Each row is a point on a landscape with many valleys, with its height.
From any point a ball takes the steepest step (drop divided by distance) to one of its 2 nearest points. It stops when none of these is lower. Distance is the straight distance between rows; heights are no part of it.
k_965: [ 97  89 142  82  95 171  84 171 111 175 131 141 138 116 181 146 164 108
 155 165 144 120 137 186 133 112  93 142 131 126 107 154 147 103 117 132
 101 127 145 103 158 118]  height 559
k_786: [148 118 126 170 141  70 197  95 129 135 174 107 142 115  93 113 119 162
 164 121 103 125 142  60  88 122 107 112 148 156 135  96 111 148 145 126
 132 100 129 145  76 131]  height 420
k_36: [ 82  63 121 122 102 167 166 146 152 183 139  92  77  96 135 140 156 121
 148 146 143 148 177 125 125 152 101 174 143 109 162 159  95 151 139 175
 111 119 154 159 116 154]  height 296
k_512: [131 127 101 124 156 122  77 146  80 148 178 123 171 150 150 114 141 165
 138 178 144 121 114 160  97  93  89 142 153 135  99 146 149  81 116  98
  85 132 168 113  92  96]  height 329
k_978: [147 103  75 160 116 160 130 117 147 118 165 107 136 133 140 157 107 190
  92 135 169 171 138 155  98 100 111 154 134 125 123 142 145 139 154  63
 107 150 145  83  71 108]  height 406
k_186: [126 139 101 108 135 118  64  87  99 182 204  95 194 172 150  55 112 134
 115 142 128 107 118 117 132  87 103 115 208 119  65 156 138 125 122 116
 102 121 143 147 116 111]  height 229
k_126: [145 171 127 134 173  77 168 184 108  83  77 145 164 149 118 100 177 186
 120 139 120  87 103 101 127 136 129 143  78 154 163 120  95  71  68 202
 118 131  92 136 113 119]  height 240
k_802: [126  58 143 133 143  86 109 137  94 153 171 114 128  92 126 145 145 122
 152 170 120 139 120 116 106 153  86 119 126 155  99 134 103 113 125 144
 130 110 203 122  99 105]  height 339
k_263: [143 137 130  71 150 118 125 123  95 147 142 178  79  80  84 121 160 113
 159 137 116  77 104 141 119 113 110 128 121 100 204 149  62  73  84 142
 113  90 109 113 137 137]  height 155
k_636: [153  98 139 129 108  95 136 118 146 119 123  82  92  91  96 123 139 125
 101 152  94 153 171 125 125 102 116 103 116  86 137 118 143 122 129 118
 110 126 116 150  94 191]  height 401
k_616: [170 147 144 103 121 100  87  89 110  92 159 119 108 120 119 122  68  81
 146 132  77 125 145 180 103  89  99  95 169 152  92 146 197 185 134  95
 114 110 180 135 102 101]  height 350
k_177: [135 128 138  95 110 132  83 114 125  95 116 119  84 147 144 165  78  74
 144 180 114 130 156 197  89 118 114 127 171 145 105 159 178 172 170  74
 149 131 194 137 130  94]  height 310
k_929: [136 151  72 166 155 108  68 117 129 119 128 118 159 170 136  84  94 122
  59 121 115 136 133 112 159 119 178 136 160 114  67 127 134  77 125 132
 127 132 176 157 108 100]  height 328
k_291: [141 152 162 143 112 124 137 146 121  79 156 119  80  95 105  94 116 162
 129  98 118 103  80 127 131 113 111 129 120 150 160 157 182 145 102 128
 134 138 152 116 107 117]  height 451
k_306: [167  94  54 120 144 156 137  72 147 152 137 146 158 109 124 173 102 110
  83 139 140 152 190 142 144 128 152  96 131 107 101 119  30 112 148 100
 133 114 119 134 125 151]  height 494
k_647: [146 121 121  86 144 133 154  99  85 171 154 162 135  90 108 130 167  83
 161 109  98  92 114 111 157 125 105  90 126 107 112 108  38 127 107 186
 122  97 133 164 125 160]  height 374
k_155: [ 99 119 147 131 103 191 172 154 118 139 151 138  78  86 123 135 144 174
 171  86 152 122  78 125 113 133 102 185 121 166 200 150 155 149 124 121
 115 146 101  80 143 100]  height 542
k_249: [135 142 113 120 135 101  88 114 117 133 203 129 151 151 114  66 128 140
 152  95 111  77  67  76 147  88 111  86 149 135 115 131  92  97 117 143
 117  94 120 118 135 109]  height 365
k_418: [153 141 151 149 136 114 154 118 122 103 160 153 177 124 133 116 130 157
 153 121 145  97  71  87  96 136 120  59 116 184 156 108  76 144 121 132
 167 117  79  74 151 114]  height 439
k_909: [ 92  83 115 109 133 168 143 145 139 137  78 147 120 147 153 187 149  83
 169 158 141 150 150 137 126 170 150 132 116 158 122 125  89 101 172 119
  84 127 141 138 182 101]  height 334
k_928: [163 118 147 134 166 113 138 116  93  97 110 167 109  80  89 123 178 101
 118 106  78  99  76  92 146 172 129  75  62 147 103 111  55  84  89 202
 133 126 149 155 123 133]  height 177
k_368: [132 130 138  63 146 100 130 109  75 169 159 175 153 107 105 144 174 107
 200 141 115  81  95  94 145 105  88  72 114 128 124  93  76  84 107 153
  87  90  89 107 162 147]  height 397
k_380: [144  88 125 162 111 148  96  99 184 124  94 123 117 127 141 189  89 122
  49 111 164 160 175 163 149 148 146 148 110 105  85 117 133 171 160 121
 152 136 182 110 129 148]  height 462
k_598: [116 143 160  94 155  85  84 126  65 140 178 129 139 124 107  69 128 135
 184 151 124  75  74  93 145 122  88 105 153 142 113 136 137 111  92 187
 106  87 152 122 126 132]  height 372
k_520: [162 157 117 166 120  94 112  97 137 111 114 118 198 143 142  93 129 153
  47 110 130 137 146  98 163 153 145 111  98 111  86  96 151 138  90 173
 194 152 114 135 113 162]  height 407
k_318: [125  95 168 173 133 104 157 150 103 114 129 125 197  93 143 136 143 169
 127 161 149 171 144 112 112 140 109  95  73 182  67  96 163 123 111 158
 146 160 144 105  97 133]  height 259
k_787: [134 110 160 108 104 102 119 135 154 127  99 105  71 120 103  94 181  70
 133 105  71 127 103 104 170 145 136  82 106  97 122 130 106 130 123 154
 133 118 103 175 141 164]  height 267
k_347: [146 154 118 153 190  64 190 135  78 125 109 154 165 132  89 114 149 162
 164 136 100  93 134  54 121 140 114 127 113 148 128  96  77  88  79 205
 120 108 124 167  88 129]  height 186
k_688: [ 93 158 130 112  97 156  97 123 179 146  88 138 111 168 152 146 116  69
 114  85 147 131 134 153 174 153 184 148 123  88 102 126 118 162 158 124
 156 124 127 137 180 140]  height 475
k_216: [135 177 160 152  90 108  98 129 163  76 123 141  99 136 106 121 127 127
  82  48 120  98  58 123 124  90 138 109  51 114 130 122 159 134 158 100
 158 133 106  84 147 126]  height 472
k_507: [121 112 121 120 116  61 128  89 121 141 191 103  73 143  87  92 147 149
 222 117  90 119 105  87  85  81  88 128 184 124 136 147 137 137 143  73
  92  88 147 139  95 113]  height 463
k_818: [127 138 112 128  89 116 101 101 127 156 193  81 159 164 134  48 127 172
 104 142 142 148 122 131 111  84 111 138 192  84 119 158 178 129 122  83
 116 152 115 169  88 147]  height 154
k_149: [118  44 115 157 140 101  94 157 117 128 111 102 127 128 133 151 158 113
 121 161 104 161 123 103 140 169 114 113  99 151  37 126 100  82 142 152
 119 144 208 142  97  99]  height 371
k_829: [134 163 159  79 142 100 126 142  85 136 124 148 109 122 113  87 143 139
 194 153  87  62 116 135 136  93  96 132 168 117 159 142 171 111  81 148
  85  94 118 149 123 150]  height 340
k_271: [144 122  70 149 111 122  84 100 163 151 146 132 177 163 156 155 101 125
  77  89 120 148 156 146 154 103 116 145 162 117  22  97 170 130 158  93
 126 131 154 111 108 115]  height 508
k_455: [141 153  84 170 116 184 145 126 115 116 155 157 180 125 137 104  74 219
  45  91 170 111 111 159 146  95 134 174 111 111 145 144 158 130  87 126
 144 166 127  91  86 119]  height 361
k_640: [115 115 120 161  84 195  85 127 151 152 140 151 150 133 163 118 110 151
  71  72 162 100 102 173 179 109 147 174 120  89 141 173 129 159  96 132
 167 145 111 110 151 129]  height 427
k_44: [146 233 133  95 143 128 115 118 111 104 118 145 147 183 137  94  91 129
 132 124 131  87 104 159 117  91 134 127 170 120 156 134 181 123 134  78
 107 127  78 126 145 112]  height 543
k_944: [128 100 118  80 125  85 129  83  97 151 173 112 103 125  94 147 166 142
 212 166 105 127 158 128  59  65  74  98 157 111 158 124 132 129 149  53
  90 103 116 107 122 140]  height 484
k_371: [110  79 155 103 119 132 159 141 122 158 118 119  50  69  94 145 179  94
 162 148 107 132 170 132 115 149 112 139 102 106 177 150 110 127 113 160
  94 111 136 150 139 170]  height 253
k_369: [131 169 159 149 100 132 166 136 138 109 120 126 166 140 154 104  88 181
 128  97 134 123 109 132 138 152 117 134 150 141 152 117 175 184 117 142
 170 156  85 125 123 132]  height 469
k_623: [ 88 105 154 147 112 110 169 148 126 179 126 126 135 110 118 110 219 129
 176 102 117 141 104  61 125 166  97 106  78 138 140 100  97 131 116 196
 129 117  86 138 141 151]  height 265
k_389: [102 102 118 145 138 114 175 143 150 142 111 102 170 129 133 103 137 174
 127 198 155 175 200 117  95 174 154 130 103 108 172 137 112 129 113 155
 147 140 100 162 112 176]  height 269
k_67: [117  86  93 161 119 197 105 137 179 128 115 118 119 131 156 171  84 174
  63 136 196 163 164 167 124 129 151 188 130 118 135 141 117 141 152 100
 129 149 161  90 110 115]  height 435
k_755: [141 145 121  98 156  92  84 105 112 115 144 119 132 160 118 108  89  93
 153 154  80 118 139 146 132  96 127 101 195 127  94 130 147 113 137  99
  93  97 152 161 115 109]  height 384
k_618: [137 135 129 143 120 120 122 113 154  98 141  78  84 128 121 114  52 134
 120 125 120 153 149 152 127 124 127 156 187 125 123 163 170 167 155  94
 130 135 158 169  87 129]  height 483
k_353: [105 159 185  88 109 123 101 141 127 110  83 139 111 145 143 173 100  54
 134 148 118 131 169 189 121 141 142 124 119 136  79 108 197 163 179 108
 143 128 168 128 163 144]  height 256
k_892: [175 200  88 130 155 130 116  71 155  54 150 145  87 120  93 130  40 115
 106 101 133 122 137 152  84  84 146 117 147 132 182 153 128 155 152  58
 138 112 125 133  99  87]  height 387
k_4: [114 130 107 163 137 112 143 135 183 116  71  69 157 154 125 105 141 170
  90 153 157 202 173  89 130 214 171 140  93 114 143  99 127 139 131 175
 167 163 107 167 130 169]  height 216
k_927: [ 84  99 161 179 118 136 142 176 101 145 162 107 175 106 165  98 141 188
 142 133 167 151 105 101 128 151 100 156 114 156 103 127 156 142 104 170
 149 146 166 111  85 116]  height 202
k_890: [156 170 168 167 152  50 183 144 136  72  55 117 151 157 108 112 130 144
 127 136 107 154 148  83 106 200 149 106  95 165 128  83 161 149 118 182
 160 140 102 166 107 143]  height 211
k_136: [173 137  81 120 117 157 170  80 156 141 109 138 145 126 119 133 150 122
  81  59 119 110 135 110 170 158 155 119 121 102 131 125  23 183 108 169
 188 138  66 149 133 160]  height 309
k_9: [153 120 144 163 127 102 112  80 147  93  96 113 148 128 121 132 126 111
  86 126 142 172 153 114 141 205 167  80  93 123  67  93 118 158 144 155
 192 139 149 156 128 169]  height 377
k_203: [160 191 162 110 129  96 174 149  98 101 110 144 121 123 115 105 105 141
 158 105  69  83 126 128 149 103  96 131 158 142 145 101 213 148  97 155
 100 127 108 151 100 143]  height 301
k_239: [ 78  91 145 123 122 104 105 138 102 179 162 116 122 130 114  87 187 123
 194 130 127 129  83  65 145 152 106 123 140 101 126 126  59 107 116 178
 132  98 136 156 137 128]  height 305
k_990: [101  95 161 109 103 124 132 157 130 122  92 108 111 122 136 192 173  78
 167 113 120 162 126 123  95 117 116 121  67 178 101  89 185 136 190  92
 101 164 122  78 195 109]  height 627
k_790: [129  75 150 151 140 151 183 124 138 144 151  96  74 100 114 136 100 130
 148 141 135 133 157 110 107 168 128 165 163 160 162 159 100 166 137 142
 139 122 169 147 108 124]  height 335
k_554: [108 134 189 105  95 128 109 147 122 108  89 132 133 112 161 142 134 107
 119 172 138 156 154 189 102 143 140 104  73 125 150 118 195 141 148 115
 130 152 109 109 174 151]  height 192
k_599: [152 166  87 109 155 170 113  97 143  88 155 166  67 113 103 147  80  91
 145  83 122  95 105 129 115  72 140 140 178 142 172 155  99 144 116  76
 118  99 117 121 123  78]  height 413
k_587: [158 162 142 109 125 124 113  87 141 107  88 162 122 112 114 183 110  75
  82 112 130 130 153 173 139 127 160  86  77 102 110  89 118 137 153 101
 157 124 102  99 168 170]  height 600
k_83: [139 122  59 129 167 169 137 126 143 127 144 165  82 112  95 183 116  93
 121  88 113 116 115 102 141  81 136 146 152 153 115 114  65  93 135  96
  83  97 131 105 120  73]  height 438
k_690: [119 139 146 109 112 136 166 143 109 155 129 130 182 124 161 129 119 142
 168 150 127 133 167 146 130 135 100 121 168 138 132 113 178 151 127 133
 123 126  95 133 129 151]  height 442
k_468: [163 127  96 177 158 108 199 105 157 130 131 103 105 119  84 109  93 149
 112  98 100 132 150  61 140 147 139 147 159 138 144 123  84 146 133 157
 142 117 118 162  79 134]  height 395
k_926: [160 161 174 153 141  87 221 140 111  92  92 127 119 117 103 133 116 150
 140 110  92 108 121  86 109 146 117 124 121 183 146  85 188 141 121 162
 120 139 105 130 104 125]  height 260
k_539: [103 135 160 161 123 149 121 170 100 103 141 121 176 140 168  81 122 199
 117 155 161 145  90 154 117 129 122 158 113 136 120 151 207 125  97 125
 119 161 159 104 105 115]  height 130
k_424: [113 117 120 131 107 170 153 160 152 144 116 142 129 113 145 137 167 134
 126 100 150 127 103 121 143 139 130 127  84 133 178 131  85 116 118 138
 130 138  72  86 172 135]  height 159
k_816: [ 92  98  80  94 113 195 155 142 171 171 129 139 106 146 161 197 130  93
 189 140 154 145 163 147 111 119 137 169 176 147 150 137  87 136 169  85
  92 108 107 113 162  97]  height 287
k_730: [138  39 117 172 104 146 121 111 168 153 151  97 146 112 153 153 115 129
  82 110 143 157 156 125 150 158 120 129 131 137  61 128  96 176 146 149
 161 132 180 112 102 123]  height 436
k_127: [143 159  90  88 145 140 198 119 129 169  88 160 157 129 130 158 121 130
 160 152 125 115 201 151 126 124 133 134 151 117 193 117  90 122 115 110
 111 110  46 143 141 167]  height 136
k_858: [169  98 127 108 161 124 186 122 113 131 105 145  75  96  87 209 155  57
 161 105  69 121 141  94 125 115 130 126 118 170  71  87 134 103 137 128
  77 125 143 128 134 115]  height 705
k_81: [135 183 159 114 124 147  96 114 129 111 135 158 120 144 151 107  82  94
 141  91 123  83  85 158 147 115 136 126 160 122 133 156 145 164 104 119
 142 119 121 119 160 109]  height 560
k_116: [118  92 169 150 116 135 180 132 147 123 103 109 118 115 135 165 149 119
 154 127 142 169 133 102  94 162 134 113  82 180 148 100 145 153 178 118
 138 158  99  85 178 121]  height 638
k_535: [103  71 149  61  96 162 131 154 100 188 158 140  73  73 133 168 177  87
 201 132 140 118 121 162 112 141  78 165 155 144 132 151 135 141 125 143
 116 107 157  94 157 115]  height 573
k_979: [125  92  76 135 155 123 121 165 122 138 137 104 151 141 147 163 130 176
 140 207 146 160 153 161  81 115  97 163 130 150 114 148 142  89 146  71
  90 152 175  99  68  93]  height 369
k_170: [132 135 172 105 114  89 118 105 144  93 125 104  64 124  90 137 120  60
 148 124  90 142 114 120 108 117 150  85 126 123 150 113 138 148 176  77
 141 122 117 140 163 143]  height 337
k_288: [178 148 116 157 163  74 166 128 115  94 107 144 132 115  94 109 136 109
 107  97  74 105 111  71 151 136 132  79 104 147  95  92 108 110 111 192
 128 114 136 162 102 128]  height 124
k_651: [139 134 167 104  78  87  97 128 135 100 120  93  93 116 114 126 141  99
 117 130  85 149 137 144 118  79 105  89 105  95 115 110 215 134 160  86
 117 141 115 127 119 166]  height 373
k_242: [109 121 146 125 155  48 152  73  88 140 202 116 130 124  90  93 126 164
 227 125 114  89  96  47  77 108  87 112 171 137 150 107 104 132 130 127
 107  78 148 120 108 107]  height 443
k_109: [116 196 112 128 123 126  95 139 180  94 105 154  58 164  83 150 120  80
  86  62 108 111  73 116 134  89 157 127  77 102 129 109 108 106 168  76
 132 120  88 100 143 113]  height 488
k_220: [129 102 110 160 116 108  64 111 162 130 103 134 147 172 155 187 100  97
  84 121 137 151 144 154 140 150 143 134 119 129  33 105 146 136 180 102
 149 125 193 108 142  92]  height 486
k_171: [122 108 149 158 122 133 149 111 166 101 118  87 123 123 137 161  92 152
 117 136 168 182 151 138  83 155 145 118 119 152 157 113 145 169 192  67
 147 157 118  90 138 133]  height 650
k_593: [106 152  85 156 129 186  99 131 110 164 172 153 182 139 163  95 123 182
  96  92 166  94  94 132 166  83 121 173 160 120 123 159 116 104 103 128
 133 145 129  97 120 101]  height 396
k_701: [121 134 116  83 156 140  72 130  98 132 110 136 125 176 138 112 106  92
 136 192 109 119 144 161 128 130 159 121 187 109 138 156 105  72 130 101
 103 116 142 172 158 115]  height 416
k_972: [141 125 148 162 117 119 157 121 127 106 207 123 123  75 116 103 117 181
 130 101 151 106  63 104  92 114 119 107  99 165 168 141 102 148 117 119
 166 126 134  79 113 116]  height 458
k_627: [110 147 196 132 113 131  79 161 109  95  92 112 115 120 152  91 137 118
  92 160 136 127 108 177 131 131 138 121  79  99 149 153 186 106  97 142
 139 152 139 124 145 148]  height 122
k_518: [143 119 133 113 138 136  85 115  92 150 156 132 186 116 144  77 148 139
  62 183 159 114 132 143 120 120 150  82  95  79 143 160  69  96  67 156
 173 139 113 136 141 171]  height 215
k_346: [ 94 115  95  87  75 173  79 144 172 164 119 101 102 168 158 155 144  92
 115 132 139 151 143 168 134  91 124 164 161  77  86 135 170 112 162  79
 102 137 116 134 138 122]  height 520
k_86: [167 136  97 113 146 158 209  99 130 171 142 157 141 112 115 144 144  92
 153  67 115  84 111  97 156 145 130 118 154 132 138 114  18 167 106 166
 155 108  79 140 138 128]  height 341
k_625: [113  97 143 102 138 134 116 127 112 133 140 126 147 154 155 120 105 110
 172 203 138 134 150 149 111 168 146 113 185 142 167 162  83 125 134 121
 141 102 153 158 149 114]  height 445
k_198: [157 128 128 103 143 124 139 120 155 110  91 119  46 117  76 213 118  48
 106 100  89 149 154 108 118 114 147 129 111 129  77  78 149 139 172 111
  96 135 148 138 133 133]  height 713
k_93: [114  82 158 157 109 103 102 148 154 113 107  77  87 124 132 139 136 106
 108 132 116 164 137 121 142 147 126 123 124 141  78 125 168 141 165 130
 116 141 172 129 114 121]  height 404
k_321: [114 170 116 150 107 160  62 108 169 147 112 170 123 173 134 120  94  97
  62  65 145 101 108 161 184 117 183 183 132  65 114 167 136 150 120 120
 184 129 121 135 177 122]  height 452
k_488: [126 167 125 115 149 174 116 131  95 136  65 189 201 159 178 130 145 117
 127 138 149  90 125 158 168 169 167 111 122 134 130 138  88 126  82 186
 156 128  92 133 180 111]  height 168
k_179: [ 88 117 126 118 151 148 103 169 102 125  74 162 130 150 148 136 175  97
 160 138 118 134  90 119 158 160 155 118  93 147 131 125  93  61 128 143
  91 130 125 137 181  94]  height 370
k_674: [131  72 169 140 155 113 174 139  85 127 126 128 129  68 120 154 148 125
 132 173 136 144 158 125 114 163 113 112  80 167 113 134 114 119 111 170
 130 143 172 135 115 140]  height 303
k_497: [ 71 101 148 121  64 144 103 156 162 173 142 106 151 161 163  88 180 110
 184 112 138 150 102  98 144 146 137  94 133 117 127 133 114 147 151 130
 137 121  70 132 184 134]  height 268
k_622: [115 120 140 126  98 151 158 142  91 115 164 117  55 121  98 129 144 183
 203 113 154 137  87 127 108 114  80 179 154 156 173 170 199 164 132  81
  95 148 144 114  99  74]  height 525
k_25: [103 105  96  84 114 170  69 163 135 160 124 142 105 155 146 171 157  85
 162 138 112 118 109 149 143  87 118 149 158 125  85 134 135  86 145  80
  81 121 140 104 147  82]  height 540
k_153: [114 112 145  97  89 135 153 137 109 148 144 106 150 123 147 131 134 174
 153 198 134 156 185 182  86 107  84 146 135 104 166 149 211 140 130  98
  88 150 115 143  99 168]  height 408
k_583: [113 152 173  98 117 117 112 156 147 111  86 113  48 128 107 111 141  59
 161 124  89 117 108 141 141 130 146 133 130 109 171 144 149 135 124 124
 119 108 113 161 159 134]  height 304
k_534: [134 149 159  96 125 113 139 137 113 141 136 165 175 151 124 135 178 127
 201 101 122  84  58  66 124 123 105  58 107 177 134  89  94 114 125 143
 120 103  55  82 182 109]  height 421
k_506: [103 114 108 153 121  95 132 130 121 174 205 113 147 110 115  98 159 143
 161  73 128 114  62  41 149  95  84 128 132 122 108 102  73 109 132 156
 128  93 131 121 109 110]  height 338
k_517: [135 137 106 102 120 134 130 123 139 129 105  96 125 124 124 128 101 149
  72 150 120 158 205 158 141 123 129 154 146  73 133 113 185 106 125 118
 112 144 115 169  97 196]  height 430
k_947: [157 101 121 132 112 139 109  93 136 107 139 149 108  96 104 171 128  68
 102  97 108 124 111 132 133 103 137  78 100 131  96 112  82 123 139  97
 131 110 138  92 160 124]  height 587
k_256: [121 146 132 139 188 101 135 131  57 144 151 137 200 121 121  93 122 157
 163 168 160 112 123  88 119 151 118 134 132 132 146 121  60 116  71 215
 159 108 153 147 100 123]  height 241
k_348: [125 115  75 132 165 112  65 121  87 160 168 131 204 167 144  89 114 144
  86 165 129 127 136 117 127 103 128 122 155 130  57 131 109  72 112 136
 104 129 186 134 100  89]  height 284
k_244: [146  82 131 143 131 152 183 152 120 149 121 124  92  75 109 193 146 122
 126  99 112 142 149 110 137 114  90 161 115 167  86 102 156 130 143 143
  91 151 152 106 105 113]  height 696
k_478: [138  92 145 135 153 147 147 107 138 108  88 128  59 100  87 152 166  60
 114  90  84 132  96  99 151 168 162 102  88 134  99 118  75 123 138 165
 120 134 151 155 142 133]  height 223
k_831: [141 118 114 121 138 118 126  96 134 121 124 123 163 150 144 132 100 116
 121 167 133 157 171 141 126 163 159  81 162 121 124 108  86 126 157  98
 162 114 113 152 148 143]  height 471
k_847: [111 113 120  80 117 157 136 135 116 159  83 139 157 136 176 144 145  86
 146 196 142 141 212 181 150 161 144 118 154 115 104 147 128 114 129 172
 118 122 142 188 159 165]  height 383
k_633: [ 83 124  82 107 139 204 133 175 151 150 105 133  85 131 153 139 137 121
 148 154 157 138 159 157 138 144 145 199 147 121 189 172 113 103 129 127
  88 120 119 135 148 117]  height 230
k_241: [ 84 135 139  95 148 157  96 160  87 146  75 156 165 174 185 123 157  96
 163 177 131 134 149 145 160 170 154 120 138 145  86 139 131  80 120 175
 100 129 147 179 184 116]  height 403
k_146: [152 122 117 125 146 131 136 141 124  95 106 100  92 106 119 149  79 133
 102 168 108 143 197 167 128 127 118 175 160 128 121 142 180 142 119 136
 100 134 180 161  64 144]  height 459
k_642: [ 96 105 156  97 109 156 188 140  88 187 163 145 101  62 128 152 150 148
 197 125 155 117 130 141  86 145  72 186 134 147 210 142 145 156 120 150
 114 121 118  94 133 136]  height 557
k_779: [111 116  77 132 141 144 174 129 162 165 127 113 136 124 126 123 126 168
 119 153 151 140 188 127 114 133 146 157 139  94 226 141  61 119 134 117
 124 128  66 140 119 168]  height 209
k_693: [148 113 142 114 152 152 151 132  98 125  73 165 135  85 146 176 132  85
 123 147 127 127 171 164 157 161 125 102 113 142  73 120 127 138 111 174
 119 129 162 160 138 148]  height 342
k_882: [138 181 102 130 143 116 146 122 159 116  95 149 136 163 125 157 111  99
 126  87 125 132 105 103 140 124 169 113 124 139 124  76 107 118 173  89
 131 117  86 103 151 114]  height 507
k_248: [165 186 101 171 145 156 143 125 128  87 119 192 149 121 134 122  67 178
  63  60 144  63  91 156 151 104 140 170 113 144 169 147 127 141  80 155
 148 128 127 102 117  90]  height 326
k_995: [134 108 100 150  99 149 170 122 163 142 139 103 103 120 115 163  86 151
 107  65 110 155 141 108 156 114 108 168 164 133  84  87 177 168 158 119
 105 150 129 124  85 137]  height 685
k_338: [ 77 116 140 128  77 134 158 163 161 167 141 115 144 125 148 105 184 159
 172 130 133 146 122 107 121 142 103 131  98 121 181 129 146 147 135 145
 115 133  52 120 163 162]  height 217
k_982: [144 222  95 147 177 104 120 128 136  85 109 149 165 189 132 109  85 146
 109 107 135 102  97 117 128 110 164 126 143 139 128 101 143  89 153  90
 119 124 108 110 131  94]  height 524
k_564: [119 124 123  87 148 156 146 160  97 169 105 170  67  65  99 151 177  95
 155 119 106  93 135 138 153 126 102 166 127 111 157 143 103  86  73 173
  83 101 127 138 127 145]  height 206
k_545: [141 143 159 142 114  90  92 127 129  81 141 115 144 122 132  99 145 142
  96 126 128 114  75 120 111  93 128  62  78 133 120 113 166  96 134 109
 142 132 116  83 136 137]  height 453
k_71: [ 89  84 139 187  97 134  94 132 152 143 148 113 146 154 153 108 155 128
 128  90 140 158  78  68 157 153 146  98 126 142  81 120  91 139 154 128
 161 125 124 112 150  98]  height 312
k_331: [149 119 145 147 110 166 119 105 131 125 149 150 128 103 147 161  96 106
 129 101 138 110 109 163 129 111 124 125 139 153 111 133 127 174 132  97
 144 116 148  80 149  95]  height 574
k_340: [153 168 126 152 114  66  97 144 142  85 133 108 178 154 121  58 146 167
  51 106 109 113  80  87 133 104 141  91  90 105 101 112 147  94  95 162
 163 144 101 134 115 142]  height 431
k_817: [131 123 103 130  82 183 131  88 182 118 136 125  93 148 117 203  52 150
 103  79 155 159 145 153 123 110 105 175 159 117  98 102 185 223 173  75
 133 158 140 104 111 113]  height 674
k_461: [181 168 114 159 140 125 151  81 160  68 129 153 123 102 106 152  53 148
  53  99 152 118 128 150 100 116 157 113  87 134 180 127 106 155 131  93
 164 128 125  84 117 129]  height 355
k_576: [149 187  83 111 180 134  91 126  84 148  84 177 202 155 152 111 133 129
  69 143 128  89 136 137 178 115 171 121 122 110 102 131 102  58  78 168
 122 146 113 142 162 117]  height 236
k_568: [139 105 149 104 139  96 166 112  84 114 167 121 106  83  98 137 153 177
 176 179 137 132 150 140  47  87  92 121 105 140 195 142 158 138 128  80
 124 132 140  94 121 156]  height 506
k_540: [106 122 178 140 161 125  63 169  94 103 135 123 139 137 151  64 137 142
 122 179 144 122  81 154 125 136 142 132 119 133 124 162 163  85  77 147
 125 131 178 118 132 107]  height 34
k_164: [102 121 132 100 118 154 110 137  87 184 188 117 185 141 176 100 152 182
 152 187 177 133 132 172  91 102  85 150 164 106 142 161 156 130 118  98
 105 141 129 111 108 131]  height 368
k_232: [116 127 196 156 113 102 140 153 122  92 116  99  77 109 122 116 111 103
 148  99  86 129  96 117 137 143 116 136 128 166 100 126 211 166 135 137
 124 138 169 143 119 109]  height 429
k_657: [151 154 139 129 166 106 185 170 114  95  94 147 159 104 121 121 129 185
 106 163 139 112 142 148 106 134 124 137  66 138 194 127 135 103  84 155
 130 149 100 120 103 158]  height 286
k_385: [150 142  85 129 125 141 141  90 174 134  73 101 158 136 134 128 149 156
  70 119 157 157 181 118 165 196 171 127  95  92 147 108  75 153 121 179
 193 169  84 158 135 179]  height 266
k_483: [101 121 126 139  98 159 156 124 147 114 152  86  65 148 113 134  84 176
 170 109 142 170 128 140 118 129 104 184 188 127 163 172 184 186 155  75
 108 155 131 168  93 102]  height 505
k_796: [120 122 121 188 120 116  93  87 155 117 102 144 153 169 130 136 133  98
  99  72 129 152  91  80 165 184 181  96 105 130  52  88  84 149 164 133
 181 115 139 130 154 112]  height 345
k_805: [116 162 114 170 166  66 158 149 151  95  80  95 167 190 120  85 129 182
 136 157 125 166 151  78 108 170 170 142 138 132 148  91 159 106 124 135
 144 140  95 164 106 144]  height 144
k_175: [ 95 126 122 116 137 160  95 167 132 102 114 112  60 122 125 102 131 140
 122 181 148 130 130 172 104 119 149 180 130  99 216 185 143  89 104  91
 110 129 130 142 115 128]  height 163
k_620: [ 89 133 162  92  54 138  74 134 175 147 118 100  95 175 158 120 127  58
 122 121 127 146 143 161 155 134 143 141 159  74  89 147 176 150 174 104
 139 129 125 163 171 149]  height 498
k_510: [124 127 128 110 125 188 140 124 112 154 127 181 189 112 168 156 140 124
 134 141 174 114 140 163 140 150 139 100 109 132 168 141  46 142 104 134
 154 122  83  92 179 139]  height 85
k_863: [100  93 133 154 117 110 103 137 142 150 170  85 139 142 136  72 135 151
 128 150 131 153 128 117 127 129 131 132 164 105 123 150 119 125 129 115
 150 128 131 162 100 143]  height 64
k_910: [141 139  66 178 182  82 133 132 145 104 122 105 131 160 103  77  91 146
  96 129 100 146 150  73 156 141 181 145 167 124 113 130  99  96 120 147
 145 123 154 187  84 113]  height 364
k_809: [128 142 147 121 103 139 132 114 149 121  96 159 131 120 117 219 123  97
 107  86 140 144 139 145 123  96 120 118  73 141  82  67 180 144 178  79
 116 146 113  65 159 137]  height 613
k_125: [169 169 111 132 141 109 152 122 137  97 132 135 167 123 128 101 100 170
  75 130 146 111 131 140 113 115 147 103 110 120 175 127 111 116 108 116
 162 131  83 112 113 152]  height 323
k_435: [103  86 133 117 139 125  87 144 114 157 176  95 139 112 141  73 155 132
  97 199 155 149 133 153 112 118 138 145 127  76 153 178  86  88  93 138
 149 129 168 151 112 156]  height 151
k_159: [160 198 111 135 149 136  93 134 108 109  91 173 168 152 144  88 116 134
  55  96 119  53  99 143 177 102 149 151 118 109 124 151 127 111  64 181
 150 138 114 119 147  99]  height 285
k_945: [120 149 135 157 104 132 106  93 170  78 144 111  73 153 104 161  78 147
 106  92 166 172 124 144  92 111 135 147 112 127 128 132 172 197 210  38
 154 161 148  96 112 101]  height 662
k_29: [133 155 123 102 143 111 105 159 126 109 117 128  79 127 102  69 164 143
 117 148 111  89 108 141 129  95 134 150 108  83 216 165 113  60  68 134
 109 116 104 137 120 141]  height 84

For each start below, name the point where the ball stops.
k_995 => k_510
k_535 => k_288
k_306 => k_540
k_972 => k_4
k_965 => k_510

Call two points neighbours if one is among the 2 nearest of the other. Go from one point of each pair to the other, from neighbour to neighbour, staying as low as possible. Name the highest point that can't be avoided.
k_127 / k_288 => k_598
k_540 / k_29 => k_241
k_348 / k_288 => k_125
k_29 / k_805 => k_468
k_127 / k_805 => k_389
